Each row is a point on a landscape with many peaks, with its height.
A climber steps from a point to the highest of its 2 nearest points, and stops where none of them is higher. Distance is the straight distance between rows; heights are no part of it.
k_662 (h 4.18): [131, 102, 77, 73, 94, 92, 95, 102, 97, 81, 120, 121, 83, 125, 140, 114, 104, 116, 123, 120, 86, 93, 84, 101, 128]
k_670 (h 4.42): [82, 140, 124, 81, 117, 80, 81, 88, 104, 131, 70, 95, 89, 100, 121, 94, 120, 116, 149, 100, 103, 95, 109, 95, 107]
k_489 (h 4.03): [97, 99, 98, 91, 133, 76, 87, 92, 108, 109, 75, 90, 99, 96, 148, 83, 110, 123, 129, 117, 79, 88, 91, 81, 95]
k_770 (h 5.40): [87, 117, 108, 130, 53, 125, 133, 122, 115, 101, 72, 97, 74, 57, 106, 87, 118, 126, 104, 108, 89, 135, 120, 68, 106]
k_443 (h 6.99): [134, 105, 84, 94, 62, 116, 91, 111, 90, 104, 132, 79, 95, 93, 94, 134, 87, 93, 67, 101, 130, 117, 116, 66, 111]
k_437 (h 6.09): [102, 108, 88, 107, 114, 86, 101, 96, 95, 94, 129, 140, 79, 122, 79, 97, 138, 94, 160, 83, 102, 96, 80, 130, 147]
k_54 (h 5.07): [101, 95, 105, 42, 98, 107, 115, 114, 105, 95, 107, 121, 109, 146, 126, 127, 60, 81, 103, 80, 102, 108, 77, 163, 109]
k_357 (h 5.32): [82, 123, 89, 105, 106, 122, 90, 104, 132, 152, 69, 79, 65, 79, 101, 92, 115, 63, 124, 108, 125, 122, 130, 71, 73]
k_428 (h 1.33): [80, 126, 106, 121, 82, 73, 139, 103, 97, 85, 99, 103, 122, 72, 58, 85, 137, 91, 39, 82, 87, 70, 92, 86, 53]
k_107 (h 1.67): [63, 73, 51, 126, 145, 93, 95, 97, 106, 102, 113, 118, 85, 118, 63, 119, 129, 83, 78, 93, 133, 58, 82, 78, 93]
k_579 (h 6.72): [97, 62, 113, 94, 92, 116, 101, 127, 75, 102, 60, 103, 138, 84, 98, 87, 45, 141, 99, 116, 83, 100, 79, 106, 105]
k_659 (h 4.76): [67, 131, 118, 114, 87, 86, 124, 111, 111, 121, 53, 108, 122, 65, 73, 70, 135, 119, 110, 104, 77, 88, 93, 83, 87]
k_309 (h 5.94): [101, 96, 126, 98, 105, 111, 110, 98, 123, 85, 86, 56, 96, 90, 159, 103, 66, 152, 101, 136, 89, 115, 140, 98, 103]
k_504 (h 4.80): [67, 133, 131, 99, 111, 65, 94, 84, 106, 119, 71, 86, 109, 98, 105, 84, 145, 127, 101, 91, 106, 66, 120, 92, 89]
k_530 (h 5.13): [76, 88, 134, 96, 143, 80, 92, 84, 76, 98, 72, 89, 143, 95, 102, 82, 76, 97, 101, 93, 107, 72, 95, 123, 95]
k_473 (h 5.96): [110, 96, 108, 86, 84, 105, 102, 118, 77, 97, 70, 114, 104, 104, 94, 89, 90, 136, 115, 106, 86, 100, 71, 98, 130]
k_42 (h 5.69): [117, 115, 115, 85, 94, 94, 111, 96, 73, 72, 114, 99, 119, 109, 73, 99, 80, 89, 92, 83, 90, 107, 77, 111, 115]
k_590 (h 5.58): [85, 124, 142, 120, 107, 75, 107, 97, 107, 88, 70, 78, 123, 79, 114, 83, 104, 126, 91, 116, 86, 91, 122, 96, 92]
k_762 (h 4.75): [91, 134, 109, 112, 56, 109, 121, 131, 109, 128, 79, 94, 82, 69, 84, 109, 142, 118, 92, 96, 112, 98, 137, 68, 87]
k_395 (h 5.54): [121, 118, 66, 93, 95, 114, 61, 110, 130, 161, 99, 94, 80, 94, 104, 106, 106, 65, 137, 120, 126, 124, 108, 84, 87]
k_956 (h 7.22): [114, 102, 141, 94, 77, 88, 115, 108, 75, 64, 106, 81, 135, 124, 98, 103, 30, 149, 65, 93, 82, 116, 105, 122, 89]
k_713 (h 5.24): [101, 92, 77, 107, 129, 98, 78, 78, 130, 127, 100, 62, 69, 88, 124, 96, 127, 97, 78, 111, 99, 106, 151, 71, 71]
k_50 (h 0.57): [107, 99, 84, 130, 110, 93, 98, 86, 89, 64, 146, 135, 96, 101, 70, 99, 118, 69, 105, 80, 99, 101, 52, 110, 134]
k_652 (h 5.14): [106, 127, 92, 123, 65, 114, 99, 111, 89, 99, 107, 134, 106, 93, 43, 108, 121, 103, 103, 78, 106, 105, 57, 84, 133]
k_150 (h 5.93): [94, 86, 115, 97, 92, 121, 97, 135, 83, 114, 56, 93, 126, 64, 97, 90, 66, 93, 96, 110, 108, 107, 91, 93, 83]
k_472 (h 5.47): [118, 117, 96, 101, 125, 89, 74, 74, 126, 104, 111, 72, 81, 96, 142, 97, 101, 59, 97, 112, 88, 103, 133, 102, 64]
k_627 (h 4.07): [114, 107, 82, 142, 58, 108, 113, 116, 76, 89, 114, 126, 111, 93, 49, 114, 112, 107, 48, 89, 110, 100, 77, 67, 109]
k_186 (h 5.02): [63, 88, 86, 105, 87, 124, 115, 126, 128, 153, 84, 75, 80, 74, 87, 94, 132, 77, 99, 92, 137, 103, 153, 79, 49]
k_498 (h 1.02): [83, 78, 78, 138, 132, 80, 86, 81, 90, 81, 143, 126, 86, 113, 69, 120, 136, 81, 79, 78, 129, 77, 80, 105, 120]
k_454 (h 0.68): [78, 84, 86, 129, 76, 86, 139, 100, 82, 90, 97, 135, 121, 94, 43, 93, 128, 118, 44, 75, 91, 48, 87, 101, 60]
k_227 (h 3.52): [108, 64, 94, 95, 97, 116, 93, 107, 68, 87, 121, 107, 91, 126, 99, 126, 73, 120, 73, 97, 116, 79, 91, 88, 130]
k_887 (h 5.34): [84, 96, 104, 109, 90, 103, 111, 121, 87, 114, 56, 131, 120, 84, 59, 76, 121, 123, 121, 85, 84, 91, 58, 82, 116]
k_521 (h 6.52): [103, 122, 141, 101, 102, 93, 119, 99, 110, 71, 92, 72, 119, 99, 130, 95, 51, 140, 84, 110, 84, 117, 118, 114, 93]
k_468 (h 6.14): [109, 121, 114, 115, 77, 107, 108, 103, 102, 97, 119, 62, 85, 79, 109, 108, 101, 95, 60, 93, 113, 113, 142, 70, 93]
k_140 (h 4.86): [93, 55, 99, 68, 126, 96, 116, 120, 105, 80, 111, 130, 88, 139, 113, 114, 73, 112, 120, 77, 93, 107, 81, 182, 134]
k_81 (h 7.01): [120, 130, 108, 85, 113, 74, 102, 94, 122, 63, 115, 89, 105, 112, 151, 99, 79, 91, 106, 104, 72, 99, 102, 125, 89]
k_214 (h 0.26): [80, 72, 114, 144, 68, 103, 122, 80, 65, 85, 112, 126, 111, 125, 28, 94, 128, 136, 61, 69, 89, 69, 100, 121, 91]
k_912 (h 6.29): [131, 102, 95, 90, 80, 121, 93, 108, 82, 98, 121, 100, 105, 94, 87, 125, 66, 62, 77, 92, 115, 114, 75, 101, 108]
k_803 (h 2.73): [149, 90, 31, 94, 81, 123, 66, 88, 127, 119, 149, 106, 89, 107, 105, 124, 108, 84, 91, 118, 112, 132, 115, 80, 82]
k_425 (h 4.48): [91, 75, 105, 76, 146, 93, 74, 85, 77, 105, 90, 83, 115, 127, 127, 101, 86, 108, 103, 108, 115, 70, 109, 107, 100]
k_726 (h 4.30): [77, 93, 134, 99, 96, 93, 96, 97, 64, 111, 89, 99, 122, 100, 72, 100, 115, 118, 81, 82, 127, 66, 110, 106, 92]
k_949 (h 3.63): [100, 97, 103, 73, 125, 87, 92, 106, 122, 91, 70, 97, 122, 103, 154, 89, 63, 126, 131, 130, 81, 97, 86, 120, 99]
k_904 (h 0.14): [99, 92, 95, 82, 138, 94, 88, 90, 89, 86, 118, 118, 100, 124, 92, 97, 97, 36, 130, 86, 112, 91, 78, 151, 110]
k_742 (h 4.83): [87, 136, 117, 120, 87, 92, 117, 111, 121, 104, 59, 97, 81, 61, 104, 76, 127, 128, 130, 110, 73, 112, 99, 73, 116]
k_222 (h 3.36): [85, 84, 70, 85, 136, 100, 72, 92, 108, 160, 65, 101, 95, 103, 82, 103, 112, 78, 104, 107, 144, 68, 100, 75, 74]
k_363 (h 5.95): [121, 91, 58, 105, 92, 117, 80, 81, 148, 103, 143, 83, 80, 78, 129, 87, 103, 50, 91, 112, 97, 149, 106, 84, 64]
k_515 (h 2.91): [139, 98, 41, 85, 91, 132, 65, 108, 114, 114, 136, 123, 93, 145, 104, 149, 106, 93, 119, 131, 116, 102, 95, 89, 108]
k_121 (h 5.61): [99, 103, 54, 118, 118, 116, 89, 82, 136, 118, 133, 80, 61, 78, 109, 93, 123, 68, 81, 93, 102, 141, 143, 62, 65]
k_852 (h 3.89): [86, 102, 149, 86, 105, 83, 102, 89, 58, 114, 78, 92, 120, 116, 73, 83, 97, 136, 119, 87, 114, 81, 120, 128, 130]
k_955 (h 5.28): [100, 132, 128, 58, 100, 97, 120, 92, 107, 75, 109, 103, 131, 124, 99, 108, 55, 80, 103, 76, 80, 127, 81, 145, 104]
k_926 (h 3.32): [115, 88, 91, 63, 103, 106, 93, 113, 134, 101, 87, 100, 108, 88, 141, 93, 54, 75, 119, 131, 89, 113, 69, 110, 83]
k_551 (h 4.58): [98, 60, 83, 79, 116, 101, 98, 116, 95, 88, 112, 132, 81, 137, 123, 116, 95, 123, 148, 104, 95, 84, 87, 136, 139]
k_255 (h 3.14): [113, 66, 68, 88, 110, 142, 63, 114, 86, 108, 123, 112, 89, 134, 93, 145, 88, 110, 108, 104, 129, 86, 92, 95, 127]
k_873 (h 0.06): [90, 73, 127, 121, 67, 116, 103, 105, 49, 93, 94, 129, 116, 115, 42, 98, 103, 130, 85, 84, 90, 95, 87, 113, 115]
k_18 (h 6.61): [101, 86, 122, 110, 111, 80, 116, 78, 81, 93, 120, 116, 97, 108, 68, 84, 109, 110, 124, 79, 92, 97, 90, 143, 153]
k_447 (h 2.97): [110, 57, 70, 78, 124, 114, 77, 101, 103, 103, 89, 103, 106, 104, 127, 103, 73, 65, 104, 124, 98, 85, 75, 99, 96]
k_502 (h 6.10): [107, 148, 125, 94, 114, 82, 94, 88, 108, 88, 99, 75, 93, 100, 121, 94, 99, 70, 109, 106, 100, 108, 109, 105, 86]
k_701 (h 6.74): [115, 112, 92, 80, 69, 119, 116, 106, 140, 84, 121, 89, 72, 95, 149, 114, 80, 96, 106, 121, 81, 134, 109, 96, 101]
k_982 (h 5.83): [133, 133, 82, 74, 76, 111, 87, 102, 112, 112, 130, 85, 84, 108, 108, 120, 87, 37, 104, 113, 113, 121, 90, 107, 91]
k_165 (h 5.48): [84, 98, 95, 135, 72, 144, 125, 109, 117, 101, 113, 76, 72, 71, 117, 92, 108, 90, 97, 96, 100, 138, 139, 70, 97]
k_854 (h 5.51): [78, 88, 126, 105, 110, 111, 99, 101, 114, 113, 67, 54, 84, 79, 146, 98, 93, 124, 113, 122, 105, 113, 164, 79, 90]
k_220 (h 0.30): [119, 118, 76, 110, 123, 86, 78, 85, 105, 92, 124, 130, 92, 115, 90, 97, 127, 45, 128, 91, 107, 99, 67, 104, 102]
k_151 (h 2.43): [91, 65, 69, 107, 141, 106, 73, 98, 92, 105, 94, 122, 96, 111, 90, 113, 108, 59, 100, 99, 114, 78, 57, 92, 100]
k_678 (h 5.63): [108, 134, 86, 96, 86, 110, 86, 105, 92, 111, 103, 129, 90, 105, 77, 109, 122, 101, 150, 86, 115, 104, 62, 91, 136]
k_32 (h 4.00): [121, 57, 86, 63, 123, 113, 76, 87, 79, 90, 122, 84, 96, 131, 128, 131, 67, 110, 71, 108, 105, 77, 121, 100, 109]
k_246 (h 6.15): [117, 106, 97, 101, 71, 103, 105, 106, 114, 88, 93, 89, 76, 86, 134, 103, 95, 138, 100, 119, 76, 115, 97, 68, 109]
k_657 (h 5.08): [67, 89, 118, 98, 100, 123, 109, 130, 109, 135, 49, 82, 94, 63, 107, 96, 114, 102, 97, 111, 117, 104, 160, 85, 69]
k_82 (h 3.76): [83, 106, 112, 90, 104, 107, 88, 111, 89, 140, 66, 81, 116, 92, 87, 105, 117, 84, 93, 96, 140, 74, 113, 86, 83]
k_860 (h 5.88): [89, 104, 123, 99, 145, 53, 99, 64, 84, 88, 103, 96, 121, 108, 108, 72, 110, 103, 125, 88, 96, 86, 99, 134, 109]
k_303 (h 7.24): [95, 77, 132, 127, 109, 66, 134, 59, 81, 72, 127, 104, 126, 118, 48, 73, 92, 119, 90, 82, 70, 105, 94, 150, 139]
k_3 (h 6.32): [129, 109, 76, 79, 72, 111, 99, 86, 160, 93, 142, 101, 63, 107, 147, 93, 110, 53, 105, 131, 78, 135, 108, 105, 75]
k_328 (h 8.11): [104, 87, 133, 113, 94, 84, 125, 74, 68, 62, 103, 101, 140, 123, 70, 75, 59, 141, 84, 88, 70, 103, 89, 133, 105]
k_907 (h 2.12): [89, 117, 110, 137, 78, 91, 130, 110, 108, 77, 92, 91, 96, 56, 80, 88, 126, 85, 54, 94, 75, 119, 103, 73, 83]
k_805 (h 5.98): [109, 112, 108, 98, 124, 50, 106, 65, 90, 62, 125, 97, 107, 120, 151, 85, 101, 129, 114, 92, 75, 80, 107, 117, 102]
k_351 (h 2.99): [105, 91, 111, 133, 58, 105, 127, 131, 76, 96, 88, 121, 124, 68, 63, 98, 103, 106, 55, 96, 85, 108, 94, 74, 81]

For each start below, name the point where the climber stops.
k_551: k_443
k_498: k_328
k_515: k_81
k_428: k_328
k_904: k_328
k_670: k_328

Call two points neighbours if one is among the 2 nearest of the other. Go from one point of each pair to the other, from neighbour to neighbour, staying as high as possible. Name the lowest point that can't be avoided.
k_701 / k_328: k_186
k_579 / k_328: k_659
k_81 / k_701: k_713
